Points, in no order, along strands that fork, close into loops and pass close to each other.
Two points are linked if the straight distance between their rows is under 67.9. Some points are linked to none.
j761: [-13.0 -13.7  24.6 -24.3  25.5  -6.3 -11.6 -12.8   5.9 -13.3  22.5  18.8
   2.7  16.1  -6.0 -19.3  10.4  -9.4  15.7  -9.9   1.2  -4.5   0.2  19.9
  -5.1 -22.7  10.9 -48.0 -18.8]
j322: [ 10.0   9.4  -9.5  34.1   7.3   1.3  -4.2  -7.5  -0.5  34.8 -24.6  17.0
   0.0  33.4  38.6  -8.4  -1.3   0.7  -1.9  13.1 -22.6  -4.9   0.5  12.8
 -16.0  38.5 -15.4  -2.8  29.8]
j38: [ -3.5  -2.0 -20.4   8.1 -17.5   3.3  22.2 -14.2   1.5  13.0  -4.6  19.9
  -8.4   1.3  -7.4  17.4 -21.2  -0.1  12.6  -4.1  11.0  -7.9  -9.5  22.3
  13.4  24.1  -5.6 -20.2  17.6]
j138: [ 15.0 -10.4  10.1   6.6 -40.3 -11.7  24.9  26.4   7.2   0.3 -11.3 -12.4
   4.0 -12.6  -0.9  19.9   4.0  -0.8   4.3  22.7   1.8 -28.8  30.7 -14.7
  32.9  -6.8 -10.0  -3.7   9.5]
j862: [ -0.3   0.5  -2.6 -13.7  12.8   5.4  12.6  -7.5   4.5   4.4  23.0  27.0
 -17.0  16.4   9.3  -5.2   2.4 -12.6  22.3 -31.3  -4.7   7.9  15.1  35.2
  -2.2  21.6 -10.2 -12.4  -7.3]
j188: [ 26.0   0.1 -13.7  13.3 -38.8  -0.7  -3.7  14.0  11.2  10.0   1.6 -36.6
  -6.6 -25.4  -3.9  25.0  -4.6  17.2 -13.6   9.4  -4.3  11.3  -5.8 -39.9
   4.2   6.5  -7.1  55.2   1.6]
j224: [  7.8 -17.5  -0.5  16.8 -17.3  -2.2  13.0   0.7  -3.6  16.1 -24.4  35.1
   6.2   2.3   8.2  13.5 -12.5  -6.7  20.0  37.1   8.3 -38.7  13.7  10.8
  19.5 -15.7  -6.2 -34.2  22.9]
j603: [ 18.7  -4.1  -9.5  27.7 -45.8   2.1  24.0  14.9 -12.9  21.7 -20.8  17.6
 -11.2 -26.5  -8.2  19.9 -16.4   3.0   7.4  28.1   8.0 -24.7  18.0 -32.6
  22.5   0.7 -20.1  10.3  24.3]
j391: [ 17.5  -8.9 -13.5  24.3  29.2   8.5  -5.5  -1.2  20.7   4.9 -10.5 -12.5
  17.7  24.1  36.5 -22.6   9.0   1.9 -22.6 -11.0 -19.5   8.2  -8.7   0.2
   1.1 -15.1   0.1  -5.1  10.8]
j96: [ -9.9   7.5  11.3 -22.7  11.9  -6.7  -1.7   1.0 -16.5  -2.3  14.6  39.4
 -10.7   2.0   1.8 -16.2  -5.9 -20.1  31.0  -5.2  -4.8 -11.0  14.3  45.2
  -9.6  25.7 -11.2 -18.8 -10.7]
j293: [  1.9   5.6 -28.2   9.8   3.5  11.5  -1.6 -13.7   3.7  -9.6  18.6 -20.1
 -11.9 -13.9 -11.4  -6.2  -9.3  18.9 -20.1 -21.2   9.5  28.5 -24.2 -20.2
   1.3  -1.5   4.4  15.0 -11.7]
j514: [-10.4   7.9 -29.8  17.9  -1.8  11.0  -3.4 -34.1 -15.1  24.5 -14.7  20.6
  -5.3  -9.2 -24.9  18.1 -20.8   3.2  -5.0   3.8  14.1  -0.3 -29.1 -11.6
  -8.8   4.1   9.6 -17.5   2.6]
j346: [-22.2  -6.7  30.8 -17.2   2.9 -12.4 -27.8   7.1 -22.9  -5.2 -25.3 -16.5
  32.6  -2.2 -10.4   6.0   3.2  -9.9   3.3  39.9  12.9 -37.2 -16.1   7.1
   5.3  -4.0  11.6 -27.8   4.7]
j921: [-16.5   2.5   2.0   2.6 -16.2  -3.3 -19.2 -20.0 -14.9  29.7 -34.3 -30.3
   2.0   9.2 -28.8  28.0   3.0  -5.3 -16.4  12.3  -4.3  -2.0 -20.9   7.7
 -16.1  59.0 -10.2  24.6  16.6]
j867: [ 23.3  -4.9  10.2  11.5   5.2 -10.4 -25.1  -7.9  38.7   4.4  32.9 -15.8
  -6.4  16.7  19.8  17.9  27.0  14.5  17.4 -34.2  -1.0  14.7   8.3 -33.5
 -17.7 -40.7  12.0  34.0 -14.9]
j742: [-14.4  12.3  12.4 -26.1   6.2   1.5 -12.5  21.6 -15.7 -27.6   2.6 -19.3
  19.0 -16.7  -7.7  -9.2   7.9  -1.5 -15.3   6.0   3.5  -3.7 -14.1   1.4
   2.3  -7.2   8.4   2.3  -3.7]
j681: [ -6.9  -8.1   9.5   4.1  29.5  -3.8 -31.6  -3.9   2.2   4.5 -37.9 -35.5
  28.7  14.2  14.3 -14.7   6.7   0.6 -37.0  12.8   1.6   1.9 -38.0  10.6
  -8.3  21.3  13.7  -2.6   9.5]
j470: [ 21.0   0.8  -2.5  -2.9  -8.7   0.2  10.3  12.2  23.2   2.3  16.1 -21.0
  -3.6  14.2  17.8  11.3  15.6   4.6  13.7 -28.9 -14.1  15.4  24.5  -4.9
   3.6  -2.5 -11.3  41.6   7.9]
j960: [ -6.4   6.9   9.3  -6.5  -0.3  -2.4 -26.3  -8.7  -4.2  14.8  -4.4 -17.3
   3.2  12.0  -7.0  18.4   9.8   1.6  -0.4  -2.9  -5.7   2.0  -8.9  -9.3
 -15.1  23.6  -2.9   4.0   5.6]
j166: [  9.2  -0.7  -7.9  -4.6   0.8   0.9  15.4  22.4   5.9 -36.4  28.2 -14.1
  -6.2 -22.4   2.8 -23.8   8.1   7.0 -10.6 -22.9  -1.8  26.9  -1.4 -26.4
   2.0 -27.5   3.8  20.9 -22.4]
j253: [ 21.4   6.9 -16.4  30.0 -11.1   3.0  -6.7   5.7  -0.9  33.4 -14.0  -1.2
  -5.3  -2.1  21.6  17.1  -0.4   6.4   1.0   7.1  -3.3  -3.3   6.8 -23.1
  -9.0  22.2 -16.1  33.7  20.5]
j248: [  9.3  26.8  -5.6  17.7  10.4   0.3 -25.5   7.2 -11.3   0.2   5.2   5.9
 -10.1 -14.6  -3.8   2.0   8.9   8.9   2.9  11.8   4.6  14.4 -19.3 -41.0
 -27.3 -18.6  11.6  27.9  -4.1]
j414: [-29.0  -3.6  28.4 -39.3   9.9  -9.4 -10.4   4.6 -10.1  -6.3 -18.1 -17.8
  31.2  15.2  -2.4  -0.3  -7.9 -14.9  -3.5  12.4   6.3 -22.4   1.9  50.9
  20.1  24.1   1.8 -35.8   7.9]
j372: [  4.2 -12.3   7.0   2.5   0.3  -9.9 -17.1  19.0  -8.9  -9.5 -30.2 -27.9
  34.2  -4.5  17.4  -7.7   6.8  -3.3 -18.8  34.8   3.2 -21.5  -8.0  -6.7
  14.2  -9.4   7.6   1.9  10.6]
j158: [  1.3  -1.2   7.0  14.0  16.2  -0.2 -25.0  -1.7  -6.2  16.5 -11.8  15.6
  11.2  12.5  10.7  -6.5  10.6  -6.0  18.0  22.5  -6.8 -19.3  -2.7 -11.3
 -16.8 -13.7  -0.8 -13.3   6.4]
j36: [-11.5  -2.3   7.2  -8.5  22.6   6.1   4.8  -0.5  -4.2 -21.4  22.3  39.7
 -20.0  -2.9  -7.6 -22.0   6.7  -3.2  12.6  -9.6  12.3   3.1   4.2   3.5
 -13.0 -25.9   8.4 -27.1 -24.2]
j672: [ 14.2  -3.4 -21.9  27.7 -30.2  -4.9  20.1  10.0   9.3  27.6 -21.0   0.9
  -0.9   7.9  19.6  15.9 -11.0   2.1  -3.6  -5.3  -0.7  -9.9  24.3  -8.9
  12.3  22.0 -19.1  20.6  23.4]
j787: [-23.7 -13.3  11.8 -21.2   3.2  -2.0  16.3 -14.8  -0.5   3.4 -23.7  -5.7
  14.0  15.2   0.0   1.8 -11.7  -9.8   1.6  -0.5   8.3 -21.4   8.9  51.0
  29.6  27.9  -7.1 -38.8   6.2]
j572: [-17.3   6.5 -15.6   1.2 -30.2  -1.5   5.4 -18.1 -20.0  25.1 -31.0 -20.6
  -6.1 -10.6 -38.6  29.1 -21.0  -3.7 -15.6  17.6   8.3   0.2 -17.8   3.3
  15.2  51.6  -6.6  26.0  12.0]
j193: [  6.5 -26.8  15.9 -35.7  -5.5  -3.8  16.4  19.3  33.2 -42.3  10.3 -46.0
  32.9 -15.8  13.7 -19.3   4.6  10.0 -26.9 -10.9 -13.1  10.6   4.3  -4.5
  37.5 -44.6  12.8  -5.3 -23.7]
j509: [-10.4 -13.4  -7.5 -10.6 -18.1  -2.3  34.2 -21.7  17.1   4.5  34.5   1.5
 -20.1   0.0 -26.0  19.8 -19.9   3.2   5.4 -31.5   7.8  13.6   1.0  18.8
  23.4   9.4  -3.0  -8.1 -11.8]
j993: [-15.2   6.7  27.9 -49.5 -12.0  -9.5  21.5  31.5  -5.8 -42.2  22.3 -17.6
  -8.8 -28.8 -30.6   7.1  -2.8  -5.6  -1.9  -2.4   6.5   0.3  14.6  11.5
  17.4 -11.5  -3.1   5.8 -28.5]
j106: [ -6.5  32.6   4.1 -14.9  15.0   6.9 -11.3   1.4 -18.3   4.1   0.8  -5.0
  -2.3  18.9   9.2  -9.4   3.0 -11.2  13.6 -11.1 -14.5  17.4   8.1  13.2
 -33.7  45.7  -8.9  16.7   4.7]
j922: [-14.3   2.2 -28.4   4.7  16.8  19.2   9.1 -19.4   7.8  -4.9   6.8  -5.6
  -1.9  -3.3  -3.9 -15.4  -9.3   3.3 -28.5 -21.6   7.4  30.5 -19.2  10.5
   0.6  15.7   6.2  -8.8   4.9]
j251: [ -0.7  12.3  -8.1  29.2 -19.2  16.9   6.4   5.8 -42.0  23.4 -28.5  50.0
  -5.6  -8.5   4.6  -2.8 -21.4  -9.0   6.9  34.0   9.1 -31.2 -10.4   1.4
  -2.3  -3.9  -1.1 -10.8  21.0]
j98: [  1.8 -22.9   0.8   3.8  25.9   3.6  20.3  -7.4  14.6 -10.3 -15.9   5.3
  22.8  24.2  25.1 -22.0  -9.0  -2.3 -15.1  -9.8  -7.5  -6.8   8.7  45.9
  26.4   2.3  -2.7 -38.8   5.9]
j111: [-12.0   1.1  -5.3 -15.6 -10.1  -9.4  -3.5 -13.6   7.0 -10.9  34.8  -7.5
 -26.8 -19.6 -51.4  30.1  -9.0  19.2  13.7 -13.2  26.5  18.3 -19.8 -28.9
 -15.1 -24.1  10.2  14.7 -34.1]
j936: [ -1.9  -5.1 -36.8  26.8 -25.6   8.6  12.4 -29.9  -0.1  20.3   3.5  12.6
 -16.8 -18.4 -26.2  30.4 -29.8  14.0   0.3  -7.2  18.9   4.1 -25.4 -19.4
   6.3  -3.9   9.4  -6.0   1.1]
j392: [  3.0 -12.7  26.5 -39.7   1.4 -11.2  16.9  42.2  10.9 -42.2   6.7 -52.1
  25.5 -21.6  13.5 -16.0  20.4  -5.0 -16.7   6.2 -13.9   3.1  22.9   3.1
  26.2 -28.6   5.0   7.8 -11.9]
j987: [ -7.0  22.6 -13.9  -5.8   2.8  12.4  24.8  23.2 -23.3 -20.0  -3.6  22.9
  -9.0 -12.7   7.2 -31.0  -6.6  -4.8  -2.2  -3.4  -9.1   7.5  17.7   9.3
  -0.9  11.5 -11.9   9.2   6.0]
j775: [  7.4 -15.3 -23.4  10.3 -12.2   3.1 -14.3  -6.6  25.3  17.7 -17.1 -57.4
  20.9 -12.7  11.0   3.9  -4.7  20.9 -41.8  -2.6  -2.5  34.7 -38.1 -26.0
   3.2  20.4   7.5  33.8 -12.4]
j785: [-13.9  -4.2  32.4 -42.3  16.2  -8.5   3.3   0.7  -3.1  -8.7  25.0  28.1
  -6.7   9.0  -3.8 -11.3   7.0 -17.0  27.5  -6.2   2.6 -10.8  23.1  33.8
  -0.5  -4.1  -4.4 -34.1 -17.6]
j802: [-18.3   8.0  10.7 -27.0  10.6  -1.5 -14.1  -2.3   1.9 -26.1  36.8 -22.9
 -15.5 -16.5 -38.2   7.2   5.7  15.6  -1.9 -21.0  15.0  26.6 -15.2 -15.0
 -11.2 -16.0   7.8  10.6 -37.2]
j308: [-11.9  26.5 -10.6 -21.6  14.8   7.7 -12.1 -23.6 -13.5   6.7   7.8   2.2
 -13.9  13.2 -11.8   1.2  -8.2 -10.5   3.2 -16.3  -6.9  12.8   4.5  35.7
 -14.5  54.6  -7.8  12.0   5.1]
j914: [ 20.3   0.4   0.4   1.8  20.4   4.1 -24.5   0.8  30.8   0.7  35.1 -30.9
   3.7   7.0  18.6  -6.0  27.7  13.9  -5.2 -29.6 -12.2  28.7   3.5 -22.0
 -13.5 -21.6  10.2  29.1 -13.3]
j58: [  8.0   7.6  -7.3   5.1  -2.1  -5.8 -22.4 -32.6  10.7  16.1  28.7  13.3
 -21.1   5.0 -22.9  32.2   5.2  -0.3  26.1 -16.4   7.1   1.0 -14.2 -20.7
 -26.7  -9.8   4.1  12.7  -7.8]
j535: [ -7.6  14.4   9.1  -1.6   8.8  -0.7 -26.9 -13.8 -39.1   9.5   0.0  51.1
 -16.3  -6.1 -14.5  -2.0 -11.8  -5.8  31.2  18.9   9.3 -21.9 -13.6   1.6
 -31.3   2.5   6.7 -22.1  -8.0]
j985: [ 20.3  -6.3   4.9  13.2 -24.6  -9.0   7.0  10.6  -3.4  15.9  -2.9  10.9
  -7.2  -3.2   4.3  21.7  -0.4  -1.3  28.3  26.5   5.0 -22.5  22.7 -21.4
   5.5  -8.4 -13.7   1.5  11.8]
j239: [  0.5   2.1   7.7  -1.9  -2.3  -4.4 -20.7 -35.4  -7.5  24.9  10.2  42.4
 -21.7   7.5 -17.8  23.6  -2.8  -8.3  42.1   8.0  11.6 -16.5 -14.7  -5.9
 -13.2   2.8  11.2 -24.6 -10.7]
j197: [ 21.9  -5.4   3.4  -7.3 -26.7  -1.1  41.3  33.2  17.9  -7.0 -10.3  -6.2
   9.1  -5.6  33.2 -10.2   5.2  -1.8   2.2  13.3 -20.8 -10.8  53.5   9.5
  31.1  -1.0 -19.6   5.3  14.0]
j944: [-14.5  -1.5  15.1 -20.6 -14.7  -3.8 -11.5   0.8   1.1   1.8  -5.6 -40.6
  13.8  -0.5 -20.6  16.7   3.9   3.8 -15.3  -4.1  -0.9   2.2  -0.9   3.5
  17.4  27.2  -7.9   8.8   1.9]
j257: [ 15.6  18.4 -18.1  37.3  -7.3  10.2 -16.2   6.6 -17.2  17.4 -15.1  18.7
 -10.2 -11.9   5.7  -0.8  -2.3  -1.2  -1.8   8.3   3.0  -0.7 -11.2 -38.8
 -23.5  -1.8   2.1  25.5  23.0]
j615: [  7.3   4.9 -15.7  33.1 -33.1  11.8  21.0  21.9 -32.5   6.8 -27.7  30.4
   0.0 -18.3  -7.4   0.0 -28.5   7.7  -6.2  29.5  12.7 -17.2   3.0 -10.7
  16.3  -3.2  -6.7  -1.3  23.8]
j303: [ 19.7  14.6 -10.5  14.2   4.4   4.2 -11.9  22.9   2.8 -15.9   9.5 -15.3
  -3.8 -18.2  15.3 -17.6  10.0   7.5 -16.0  -3.9  -5.6  15.8  -9.0 -35.5
  -7.7 -19.8   7.1  28.3  -5.2]
j505: [-20.0   0.1  16.5 -21.0  39.9  -5.3 -20.3 -23.1  11.1  -5.6  13.5  -6.4
   4.2  20.0 -11.4  -5.2   9.7  -1.3  -4.0 -30.4  -1.1  12.5 -14.0  23.7
  -4.5   3.0  12.3 -36.2 -21.9]
j830: [  5.4  -1.8  -3.6   9.0   4.4  -3.9 -20.7 -48.1   5.4  28.0  30.3  42.6
 -25.1  13.8 -27.4  28.9   2.9  -3.3  42.3 -17.1  12.9  -2.6 -17.9  -8.1
 -35.9  -8.5  19.0 -15.6 -15.8]
j801: [ -4.7  -9.2  18.4   1.2  -0.9 -10.0   2.1  30.9 -13.8 -29.0  -8.2  17.5
  13.7 -25.3  -2.7  -8.6   2.8  -3.0   4.7  47.4  11.0 -30.4  11.5 -13.3
  14.1 -51.1   4.1 -20.8  -7.0]
j595: [ -3.9  -1.9   5.9 -17.0 -16.6  -8.4  10.8  -2.5  11.9  -3.2  31.4   8.7
 -26.4  -8.5 -39.4  31.1  -1.5  11.2  18.7 -16.4  12.1  11.7   0.4  -8.3
   0.7 -17.9  -3.1  10.8 -25.0]
j390: [ 12.3  -2.2  -3.0  21.1  14.3   6.1 -11.3 -15.1  18.7  21.1  -0.4   1.2
   4.3  24.5  31.4  -0.4   8.0   2.2  13.4  -7.1 -13.6  -4.3   3.5  -6.8
  -5.5  -5.5  -7.7  -5.3   9.5]
j635: [  7.1  22.9 -23.6  23.6  16.3  26.1  18.1  20.9 -16.5 -16.7  -9.2  13.9
  -3.9  -9.5  20.9 -38.5  -4.1   3.0 -18.6  -4.3 -16.0  13.7   1.1  -1.0
 -12.5   3.1  -6.6  20.2  13.8]
j73: [ 19.0  11.6 -12.4  27.7 -18.7  -0.4   3.5  -3.3 -10.6  20.9   9.0  44.0
 -35.0 -13.8 -10.4  28.1  -4.0   0.8  41.8   1.0   8.2 -10.4   5.7 -24.8
 -24.1 -14.9  -0.2  14.1   7.3]
j178: [-14.1   9.2   1.7 -23.3 -24.5  -4.3   5.7  -9.9 -15.8  -1.6  -7.0 -24.5
  -8.5 -15.2 -40.4  26.5 -10.7  -1.0 -10.4   4.2   7.4   5.3 -15.1  -1.7
   0.9  36.6  -4.0  15.2  -0.4]
j338: [  6.1 -12.0 -14.9  21.2 -12.4  -4.0   9.9 -28.7  16.1  22.8  24.4  41.6
 -25.6   2.7 -29.1  30.0  -6.6   5.8  21.6 -12.2  22.4  -0.2 -17.6 -14.4
 -12.1 -21.0  16.4 -25.4 -12.6]
j996: [-10.3 -24.6   1.8  -5.6  -0.3   0.7  20.0   4.2  11.7  -8.6 -13.6  12.2
   6.4   9.3   7.2  -2.5  -6.3   1.3  -6.2  -1.1   5.0 -18.0  15.7  37.4
  35.4   2.1  -6.0 -37.6   4.5]
j767: [  5.4 -12.2  24.0 -15.6 -34.2 -17.4  18.0  43.5 -10.6 -32.2 -19.7 -18.4
  26.4 -38.5  -4.0   1.3   1.7  -8.2  -7.6  43.5   1.8 -25.1  22.9 -10.8
  33.0 -31.2  -8.4   3.4   6.3]
j625: [ -0.5  13.7 -21.4   0.6  11.2  10.5 -15.4  -8.0   0.2 -15.7  30.8 -14.3
 -19.4 -10.4 -13.3  -5.5   7.0  13.2  -7.5 -31.3   1.1  45.0 -15.4 -27.8
 -20.7  -9.9  12.0  38.0 -16.4]
j37: [  9.3 -20.7  -0.9  28.8   4.6  -2.3  15.7  35.0  -4.4 -19.1 -54.1  -7.7
  44.2   1.1  40.3 -42.7  -5.1  -1.7 -40.5  31.1 -11.7 -12.9   1.9   8.0
  14.7 -17.6   0.9   2.4  25.3]
j707: [ -9.6   7.3  -5.9  28.1  15.4   3.6 -16.4 -20.6  -7.6  38.0 -34.1   9.6
   7.4  27.0  10.4  -3.4  -9.4  -7.0  -6.5  11.9  -2.4   0.1 -21.6  20.4
 -12.1  43.7   1.9 -14.7  22.2]
j147: [ -4.4  -7.7  38.3 -47.6  17.4 -12.5  -4.8  23.9  12.0 -38.3  21.9 -32.2
  16.6  -5.9   1.4 -13.7  21.4  -9.4  -4.2 -16.2  -7.9   4.0  12.8   3.2
  16.0 -32.2   7.4  -9.9 -29.5]
j71: [-15.1   7.4   2.4 -26.5   2.6  -1.6   6.6  15.0  -7.1 -43.2  35.7 -11.3
 -17.9 -29.4 -33.0 -13.9  11.3   7.3  -6.0  -8.9  10.0  28.6  -2.1 -26.3
 -16.6 -21.8   9.1  22.3 -27.4]
j57: [ -8.5 -16.4 -13.4   0.8  -2.0  -3.4  -7.3 -39.6  21.1  -0.2  42.7   2.6
 -17.6  -9.9 -45.6  31.3  -9.6  22.2   8.1 -24.0  25.2  21.6 -27.0 -22.1
  -6.5 -27.7  23.3  -9.0 -39.9]
j95: [ 13.5 -22.4 -13.5  21.8  20.7  10.9  18.2 -13.1  30.5  -2.9 -10.3 -13.5
  12.4  28.3  42.6 -31.6  -2.0   7.0 -24.4 -15.5 -17.5   8.8   5.0  26.2
  20.9  -2.3  -8.0 -19.1  11.5]
j998: [  2.1  11.3   1.7   1.7   9.6  -2.9 -45.1 -35.9   3.9  29.7  11.2  -4.3
  -5.8  15.1  -8.2  23.6   9.0   3.5  12.2  -6.6  -2.2   2.1 -15.9 -12.4
 -38.0  10.0   3.9   3.1  -4.2]
j384: [ 17.7  -8.8  -6.0  33.0  -0.1  -0.9   4.4  37.9  -3.6   3.8 -43.6 -14.1
  26.5   6.2  49.2 -36.7   8.8 -12.5 -29.8  27.8 -26.1  -4.3   9.0  -2.0
   0.0   3.6 -13.6  18.0  26.0]
j75: [ 10.7  -2.7  -8.3   3.6   7.3   5.5   5.4   5.9  25.5 -12.4  39.8 -24.5
 -14.0  -5.9   7.8 -13.9  11.4  13.0 -12.2 -37.0  -2.5  37.3   9.0 -15.5
 -10.3 -20.6   4.2  34.9 -19.3]
j843: [ 20.1   1.4   2.7  17.8  -2.4   2.2  10.8  32.4  -9.7 -18.0 -24.5  19.5
  13.8  -6.1  38.2 -31.5   9.6 -15.4  -5.5  35.6 -19.5 -18.2  29.1 -14.0
   6.1 -20.4 -10.2   4.0  17.6]
j126: [-17.8  -1.6  -1.3 -38.2 -13.0  -2.2  42.6  28.0  -6.7 -34.3  16.0  -5.5
 -14.5 -19.1 -26.7  -5.3 -12.1   2.3  -1.2  -1.2   5.8   4.2  27.3  21.6
  24.2  12.0 -17.1   3.3 -13.7]
j66: [  1.1  13.0 -11.9  21.1  12.7   7.8  -4.4  16.3 -13.6  -2.6 -29.0  -9.2
   6.8  -5.4  22.9 -22.0   4.4  -0.4 -33.2  10.3  -4.9   5.1  -9.2 -15.5
 -11.1  14.3  -5.3  20.4  17.1]
j890: [-11.9  19.0   1.1 -23.4   3.1   3.0  25.9  14.7 -11.5 -25.7  10.5   4.7
  -4.6 -18.4  -9.7  -6.2  -3.3  -9.6  -2.3  -9.5  -8.0   5.8  12.1  18.9
  12.5  24.1  -7.0   6.7   2.1]
j373: [ -5.7 -15.9 -27.0  12.1 -28.1   2.2  30.6 -19.6  14.9  11.1   8.9  23.6
 -15.5 -10.1 -17.4  22.2 -28.1   6.8   7.8   3.8  17.8  -6.7  -2.1   1.3
  26.5  -9.9  -3.5 -24.2  -1.1]
j838: [ -7.2  14.5  -1.6  -8.3   2.2   1.3  -6.4  21.4 -19.8 -15.0 -11.2 -27.2
   9.8 -13.1   2.5 -18.0   4.2  -5.2 -23.3   4.9  -8.8   5.4  -3.4  -2.7
  -3.0  17.0  -2.0  23.4   2.5]
j423: [-12.8   9.4 -11.1 -13.2  -1.1   5.7  12.1 -24.2  -5.3  13.2  -0.5   3.2
 -14.7   4.9 -17.6  18.1 -18.3  -2.1   1.8 -15.8   1.4   1.0  -9.3  32.6
  -3.9  51.5  -6.8 -14.8   4.0]
j415: [ -7.0 -15.3   1.5 -18.9   2.8  -2.4  12.6 -23.0  32.9  -2.6  31.0 -11.2
 -13.6  15.3 -15.1   6.4  -1.8   8.6   0.7 -43.2  -1.0  28.3  -3.6  12.9
  19.6  -6.8   9.6  -7.2 -27.0]
j360: [ 10.3  -7.8  -3.3  16.9 -19.4  -2.0  16.9  19.7   5.2  11.3 -27.9 -11.3
   9.9   1.4  10.2   6.3  -3.9  -5.7 -10.9  16.4  -5.2 -13.6  13.3  -2.8
  18.8  10.2 -14.4   1.2  26.6]
j173: [ 13.8 -13.3  25.5  -6.5  13.7  -7.4 -17.5 -21.7  38.3   2.0  45.8 -10.6
 -17.4  29.7  12.9   8.9  26.5   3.8  23.8 -50.0  -1.1  22.9  13.6  -8.3
 -15.5 -36.0  12.3  23.0 -26.0]
j975: [  8.9  28.0   1.0  -3.6  16.9   5.1 -15.5  -8.1   7.3  25.5   8.5 -12.4
 -11.8  36.0  19.9  -4.9  11.1  -5.9  10.6 -27.9 -16.3  17.1   7.2   4.9
 -34.2  31.0 -11.2  28.3   9.3]
j108: [ -9.9  12.1  12.0  -0.7  12.2  -2.4 -43.4 -21.9 -14.3  31.2 -25.3 -27.3
   6.7  20.3  -8.5   7.9   6.3  -1.0 -12.9  13.7  -1.4   1.1 -32.3  -5.3
 -25.8  39.1  -2.1  10.6   8.2]
j630: [  0.0 -16.4  -7.3   8.8   8.9  -3.7  -7.6 -34.7  23.6   6.4  32.2  19.5
 -20.8   4.4 -21.5  12.3   7.9   8.5  16.2 -17.7  17.5  11.0 -18.2 -19.0
  -6.3 -35.6  22.1 -22.2 -30.7]
j797: [ -1.7  14.8 -20.7  25.4   2.4   8.8  -5.4 -24.7 -13.5  29.3 -20.6  19.1
  -8.3   7.1  -6.5   8.2 -18.4  -2.9  -8.7   4.1   3.9   5.4 -17.7   2.0
 -22.5  33.0  -0.4   5.3  24.7]
j650: [  3.8  -7.7   9.9  14.7 -12.0  -5.2  -9.0  21.0 -14.2  -5.7 -26.8  -0.8
  21.9 -22.6   6.0  -5.6   8.8   5.5  -3.1  35.3  10.2 -24.2  -5.7 -29.8
   7.3 -37.9   2.9  -3.8  11.6]
j740: [ -8.6   5.4   4.0 -14.1  -4.5   1.7  21.7  -6.0   7.7  -7.2  37.0  19.7
 -33.1   1.4 -16.0  10.1  -2.2  -3.3  21.2 -24.9  -0.9  17.6  12.7  19.6
  -1.0   1.7   1.4   4.9 -14.0]
j588: [ 10.6  -3.3  24.4   0.9   4.3  -2.6   5.3  32.1 -23.1 -28.1 -10.5  37.0
  16.4 -11.9  29.3 -32.4   6.0 -12.6   9.7  40.0 -10.2 -29.3  28.0  -8.6
   2.1 -46.1   4.8 -18.9   2.3]
j490: [-10.9  -8.8  37.9 -27.5   1.7 -12.1 -16.4   6.1  -7.5  -8.0 -17.5 -33.1
  38.9  14.3  -0.7   1.1  10.6  -5.8  -8.4  18.4   2.0 -23.9   1.2  16.9
  22.7  -2.3   4.4 -29.6   5.8]
j28: [  2.7 -15.0  11.7 -10.8   0.9  -4.8  14.0 -26.9  44.2   5.6  39.1   3.3
 -19.9  22.8  -3.8  10.9   9.9   1.1  18.0 -58.7  -1.4  25.7  21.0  14.7
  -0.7 -13.1   7.0  13.7 -20.7]
j212: [  7.0 -12.6  10.6  13.1  14.2  -7.6   0.9  15.2  -2.4 -18.6 -29.4 -13.3
  37.0   2.8  31.0 -30.2  10.3  -3.3 -20.7  28.1  -8.2 -21.0   7.4   6.9
  14.7 -23.7   6.8 -16.3  18.7]
j809: [-16.3  -4.0   6.3  -3.0  12.3  -0.7 -24.6  -9.4  -8.2   4.2 -10.5  -0.6
  20.4   7.0  -1.3   1.1   3.6  -1.5  -1.4  25.4  10.9 -25.6 -14.5   5.9
  -5.7  -9.2  16.3 -27.3   2.7]
j398: [-18.3  -0.2  20.3 -44.2   5.5  -8.0   0.2  10.1   1.2 -33.3  12.9 -18.2
   5.6 -16.6 -15.5  -3.3   7.1   1.0  -2.7  -2.8   5.8   3.5   2.6   4.9
  10.4 -19.5  11.6 -15.9 -22.0]
j187: [-17.3   7.7  -2.5  10.0  -1.2   8.9  -8.6   0.7 -34.3   3.2 -20.7  44.2
  -3.7 -10.7 -14.6   5.6 -20.3  -1.3  11.4  26.1  15.6 -27.8 -15.5  14.3
  -3.8  -2.5   9.3 -28.3   2.4]
j222: [ 15.0   1.3  -5.2  30.9   5.4   4.2  -0.2  19.0 -10.9  23.1 -42.8  12.6
   9.1  24.6  41.5 -25.0   5.3  -6.9  -2.2  29.9 -26.4 -10.9  13.1   3.2
  -6.4  19.6 -18.9  12.0  32.1]
j496: [-11.6   0.3  -9.0 -10.2  34.6  12.5  -4.3 -25.3   5.3  -1.2   7.5   2.9
   5.7  23.4  10.9 -20.5  -0.9  -3.0 -10.3 -19.5  -5.5  10.8 -12.8  27.2
  -4.4  14.0   7.1 -23.2  -7.0]
j814: [ 13.9  18.4 -13.6  16.9   8.4   3.1  -6.6  -7.1  -2.6  29.7  -2.1  22.4
  -4.3  32.3  32.7   1.9   3.4  -6.5  23.6  -9.7 -19.1   2.7  19.5  12.0
 -33.0  39.6 -16.9  16.3  19.7]
j803: [ 18.9  -5.9   4.5   0.3   2.5   3.4  24.3  31.7  -1.7 -30.1 -11.4  10.7
  19.4  -1.2  35.3 -29.9  17.1  -6.6  -3.5  12.4 -25.9 -10.7  41.9  15.8
  23.8 -15.9 -10.1  -1.9  14.3]

A fork is a point with three links, a tip a point with one. Leave the first point through the second and follow the links. Name the first fork or tip that comes.
j187, j251 | j166
j672, j360 | j830
j588, j801 | j322
j37, j212 | j197

A tip is a point with one link. Name the tips that can be reached along the links from each point below, in the order of the rows.
j392 | j193
j253 | j36
j650 | j197

How many points has the smallest loop of links through each point below? Write 0 if it is on no loop.
j158 | 11
j392 | 0
j505 | 16
j814 | 12
j253 | 22
j740 | 13
j108 | 6
j987 | 9
